Points, in no order, along strands that fork, close into loops and pass close to each other.
In the rows, 128 means zero.
Points whose rows are less than 82.7 apart are linked; no others are. Some points are linked to none.
ret: [121 125 135  83 134 128 130 126 125 128 125 148 146 111 118 129  95 219
 157 105 173 100 148 127 148 112 146 154  69]
Mepur: [112 155  73 164 106 101 211 124 125  82 170 142 141 115 116 172  80  71
  91 163 129  86 125 133 105  86 125 130  48]
naduf: [106 102 133 106 107 124 113 146 123 155 108 197 145 107 109 160  75 200
 163  92 172 144 181 112 155  96 171 136  84]
Rab: [133 128 137 167 146 123 157 134 153 126 164 101 131 133 134  55 200 156
 137 119 136 148 100  91 113 123  92 125 145]
tipa: [131 103 158 165 158 112 118 163 152 160  97 162 142 125 141 136 177 136
 147  99 133 212 111 102 111 118 118 123 167]
nuno: [135 104 166 138 157 123 127 152 152 156 103 149 148 123 140 124 166 165
 160  97 134 181 122  90 119 121 118 128 152]
Dival: [124 124 124 122 151 125 170 133 128  80 155 135 154 110 116 113 104 207
 152 105 177 101 141  93 136 125 120 175  41]
tuda: [135 118 138 105 131 147  81 108 123 111 129  89 111 149 132 101 148 114
 108 141  96 101 118 136 145 144 120 119 172]
fiz: [117 138 123 167 153 115 201 145 158 104 166 121 139 106 123 101 151 166
 141 134 158 135 115 103 132 125  99 149  78]
pum: [135 127 110 152 103 164 104 117 104 138  95 128 106 164 146 167 123  47
 143 123  69 164 116 166  99 161 149 116 231]
Sav: [147 106 174 108 141 130  89 117 133 148 115 123 152 150 136  84 154 177
 141 109 126 128 116 114 129 135 129 127 143]
sanar: [132 156 101 164 148  92 199 130 159 105 169 107 116 121 125 129 144  91
 111 163 114 135  91 139 100 112 112 133 104]
gete: [132 164  85 169 119 109 217 146 163  89 183 143 139 136 119 159  91  66
 113 160  96 129 101 142 105  70 135 121  76]
rubi: [140 112 166 121 126 124  81 157 115 166  73 156 117 124 135 164 146 131
 136 119 122 180 141 123 138 117 133 116 164]
Bisus: [142 125 159  88  88 119  72 160 111 190  73 167 118 114 112 159 115 132
 126 113 146 166 166 138 169 117 157 110 148]
vefu: [136 105 159  85 142 101 115 117 129 150 100 148 157 133 130 110 128 228
 159  88 171 132 139 126 131 116 153 149 112]
Zuviz: [138 162  88 138 123 165 114 100  96 101 130  64  91 150 144 127 115  36
 132 141  86  95 121 172 101 169 126 109 189]
ravo: [136 122 165  94 136 138 101 129 128 145 109 135 134 123 132 120 137 172
 135 131 131 125 133 112 130 118 127 127 128]
boz: [146 157 102 149 109 179 125 118 116 141 103 122 116 148 143 177 122  40
 124 142  77 166 126 163  83 152 149 126 202]
nal: [125 153  91 167 131  67 233 120 146  77 175  81 125 102 131 145 125  99
 100 167 132  94  87 117 122 111 111 125  71]
kud: [ 83  89 123 149 127 146 132 147 126 135 118 209 158 102 122 182  89 167
 149 112 167 161 183 105 133  94 148 137  75]
tekun: [120 132 147  95 136 145 125 133 137 138 126 136 118 110 124 136 117 171
 134 138 136 105 144 119 135 117 118 134 101]
mikal: [152 212  81 141 117 163 163 116 118 119 140  67 111 124 140 154  95   6
 117 163  80 107 136 151  90 154 130 111 150]
mamo: [149 145 102 119  98 165 112 139 108 155 114 142  99 118 125 205  98  66
 110 146 116 148 147 176 101 141 165 122 186]
Defuz: [116 132 126  85 117 144 112 142 128 153 132 154 120  99 112 150  92 171
 135 133 162 100 163 130 155 111 140 126  90]
fos: [109 151  67 145 109 117 182 126 115 101 173 153 116 103 114 183  77  71
  83 158 139  78 153 140 101 108 126 127  58]
vuv: [135  97 158 164 150 121 107 152 138 147  98 149 128 132 141 144 179 107
 136 114 118 206 100 111 105 130 117 121 174]
Vonu: [ 90  93 129 127 111 138 115 151 120 143 117 206 149  96 112 172  75 185
 158 103 170 149 190 105 142  93 162 132  78]
zag: [135 116 142 143 153 129 130 124 147 114 147  94 121 135 130  69 178 135
 128 137 115 126 104  99 114 137  94 126 147]
fasi: [127 134 134 154 153 114 186 139 154 116 158 102 132 113 129  76 172 161
 141 136 142 130 106  96 113 125  90 140 108]
foto: [146 123 162  97  84 118  60 152 101 187  66 152 121 134 115 132 128 127
 121 111 141 168 158 141 176 137 154 108 168]
sol: [134 123 155 103 118 129  50  87 135 143 116  80 123 172 132  90 163 142
 124 116  89 109  93 155 186 180 131 134 184]
mapem: [144 105 159 118 154 114 136 142 151 146 113 149 162 129 135 103 159 206
 169  86 146 160 124  89 114 121 128 142 139]
gine: [145 167  90 108 121 144 123  91  85  89 128  49  86 122 138 120 109  45
  93 148 110  52 135 153 116 156 122  91 164]
fof: [147 101 168  98 148  89 107 127 132 155  87 157 162 141 139 105 143 218
 166  70 153 157 132 113 119 121 147 143 136]
nev: [137 145 131  96 145 114 106  80 126  90 149  52 123 147 132  57 144 131
  91 118  98  51  89 106 152 164  93 116 135]
tus: [124 116 145 120 132 132 100 151 133 165  98 166 111 108 129 181 133 138
 140 126 139 162 150 123 137 112 133 125 132]
ninu: [131 131 141  76  76 140  61 117 113 166  99 103 122 136 116 104 117 131
  94 149 135  98 146 150 164 142 149 116 162]
ranuf: [132 126 168  79 110 106  70  98 120 178  93 123 143 147 133  92 125 189
 132 114 171 109 131 147 133 130 152 135 117]
zilad: [140 149 132 100 146 110 145  85 116  90 141  68 118 126 128  61 137 134
  88 133 106  53 102  85 130 147  89 111 112]
vefa: [120 117 138 158 162 126 177 148 170 137 140 148 144 113 133 106 176 172
 158 113 154 171 119  97 113 122 109 142 117]
zeg: [141 108 184 119 120 111  59 148 109 169  70 152 139 154 137 124 148 140
 141  97 115 181 141 116 158 132 133 114 171]
fab: [139 126 143 107 161 119 169 133 138 111 140 122 151 120 130  84 143 210
 163 106 163 112 121 103 119 128 111 161  97]
dinev: [127 112 132 105 113 146  69 104 115 124 109  87 105 160 133 116 147 102
 116 135  92 107 121 163 168 152 132 114 199]
sala: [134 142 133  94 143 120  76  79 136 109 144  51 122 156 129  65 153 140
 100 111  95  68  82 130 164 178 105 129 153]
famag: [145 192  91 156 119 177 158 113 139 118 129  83 125 145 145 143 113   8
 128 168  68 149 127 158  93 148 139 118 169]
vipu: [128 157  98 172 139  76 224 135 158  93 176  97 129 116 129 132 139 103
 106 160 123 121  83 131 113 105 108 127  87]
batan: [148  97 177 113 138 115  65 106 139 156 118 115 158 170 141  81 172 168
 148  86 117 132  95 123 150 153 132 128 162]
nat: [133 145 114 132 151 111 156 116 129  96 141  80  95 118 128 100 149 100
 100 160 113 101 115 111 102 132  93 125 128]
Vuret: [132  93 155 160 134 118  85 155 122 144  88 141 124 146 139 149 168  95
 132 112 101 204 102 122 114 135 121 120 197]
faz: [136  91 162 130 116 123  62 127 110 139  81 122 111 171 140 131 167 104
 140 104  74 165 112 152 176 159 128 109 220]
zub: [ 97 135  91 170 122 110 200 138 131  85 168 163 149 114 118 159 102  94
 102 166 144 111 135 132 114  88 123 143  35]
nomov: [117 156  76 170 120  81 228 119 140  75 174 109 135 116 126 164  98  81
  96 166 127  85  94 127 116  92 122 123  55]
pofut: [146 179  87 137 118 163 133 104 104 107 132  70  92 136 141 140 108  34
 116 153  91  99 136 160  89 158 130 116 169]
mudip: [ 84 114 104 141 120 151 148 147 110 113 150 184 140  91 111 165  83 143
 115 151 170 110 177 119 129 100 129 139  49]
famed: [126 117 151  75 140 109 117 108 126 143 107 135 150 129 127 106 119 228
 150 105 177 103 134 136 127 119 146 152  92]
masi: [140 150  93 154 123 167 115  99 117 106 132  74  95 166 152 124 130  36
 148 139  67 132 103 169 102 171 128 119 207]
Dinof: [ 92 106  97 129  98 153 131 161  97 140 154 200 131  68 106 182  54 116
  88 167 183 110 192 144 113 105 156 116  67]
Nosas: [133 121 146 119 147 138 106 119 137 113 133  95 118 139 130  82 158 130
 115 143 110 107 112 108 125 140  99 126 150]
mupir: [140  85 151 156 128 122  75 139 117 134  93 132 113 158 138 140 171  90
 141 104  87 185  95 136 137 150 125 118 215]
nin: [116 122 123 100 144 129 148 127 119  95 146 147 149 110 114 124  88 216
 155 102 178  96 148 116 144 111 133 163  49]
Lisu: [146 159 101 164 142 121 186 129 169 117 163 132 122 136 125 143 138  74
 112 156 101 167  93 152  92 102 134 135 121]
Felas: [133  98 151 117 118 133  66 114 117 133  96 110 112 167 136 120 162 108
 131 117  85 139 111 154 174 157 129 115 207]
Zifef: [ 97 134  74 130 109 136 156 146 104 114 168 169 108  86 112 177  63  98
  81 158 162  80 176 140 114 113 128 119  60]
rif: [125 131 129 138 156 121 186 139 146  95 160 122 146 108 119  96 128 193
 153 115 164 113 125  92 133 130 105 166  61]
lal: [130 116 144 107 107 122  83 167 114 183  92 184 108 100 114 188 110 127
 134 116 151 165 171 133 159 113 155 112 138]
dur: [142 122 142 121 160 122 162 128 146 120 143 118 157 124 132  62 164 206
 164 102 162 124 111  94 109 125 112 149 115]
Tur: [146 165  98 164 118 176 146 114 136 126 118 109 127 158 144 146 126  21
 134 148  62 175 112 157  90 150 142 118 196]
tul: [140 118 146 144 148 125 151 132 147 123 153 109 149 144 130  45 189 190
 158  96 144 130 101  87 107 125 100 138 140]
vubas: [123 138 133  93 126 130  62  81 138 124 130  55 116 159 130  81 155 134
 106 120  91  83  91 154 178 186 114 130 176]
disim: [ 88 102 117 140 129 149 132 148 124 134 140 194 127  98 122 179  98 142
 129 137 163 132 171 119 133  99 134 132  71]
Poz: [ 86 128  97 159 128 127 174 139 119 101 160 165 130 105 115 163 100 112
 110 160 156 105 154 126 122 102 116 144  43]
puv: [118 120 139  81 105 129 104 140 125 175 114 173 135 107 111 153  87 188
 155 106 171 128 169 128 163 105 163 126  93]
Zat: [ 80 104 109 131 100 160 141 159  98 129 142 200 150  64 107 173  61 154
 116 152 191 119 199 122 123  95 152 123  52]
depe: [141 116 182 111  98 112  44 138 101 178  56 151 134 161 128 116 134 131
 134  93 121 176 147 138 175 140 144 108 174]
mal: [ 97 118  86 128 102 144 149 159  96 124 168 187 122  74 109 181  52 102
  73 166 173  94 185 146 105 112 139 120  59]
gonir: [137 157  93 164 132 117 207 144 172 109 177 160 132 143 116 157 107  72
 118 157  97 155  99 152 101  83 133 134  89]
Zepor: [136 123 105 158 119 163 108 109 117 117 118 104 104 173 147 142 138  46
 148 126  70 155  97 164 105 166 139 119 223]
Bulug: [136 139 125 121 147 104 157 102 129  88 148  69 107 120 129  66 153 122
 100 145 111  79 104  89 125 142  84 117 123]
pamiv: [143 112 169 102 119 120  42  88 135 158 114  92 132 174 139  87 161 157
 135  98 105 120  96 145 178 173 136 136 169]

A piece is two or more points that can be reached from each other along the links. Count, over all rows, the pieces, the separate loops (a circle has one, a figure eight two, a Y none), the forks (points with three links) and the tips (points with one).
pieces -> 4
loops -> 5
forks -> 4
tips -> 2

A fork is a point with three links, a tip a point with one. Leave the first point through the second and follow the links. Name the first fork or tip that comes.
batan; Sav -> mudip
Vuret; mupir -> Rab
gete; gonir -> Mepur
sanar; Lisu -> gete
vuv; tipa -> rif
Sav; batan -> nat

How many points has the smallest loop of links through each point below? Write none if it is on no loop.
Dinof -> 9
rubi -> 7
pum -> 9
fiz -> 7
Lisu -> none

Name the points in between on the shortest way along the links from the first point to the second, in order.
Mepur; naduf -> zub, Poz, mudip, disim, kud, Vonu
nuno; zag -> tipa, vuv, Vuret, mupir, faz, Felas, dinev, tuda, Nosas
sanar; fos -> vipu, nal, nomov, Mepur
Bisus; rubi -> lal, tus
zeg; Bisus -> depe, foto
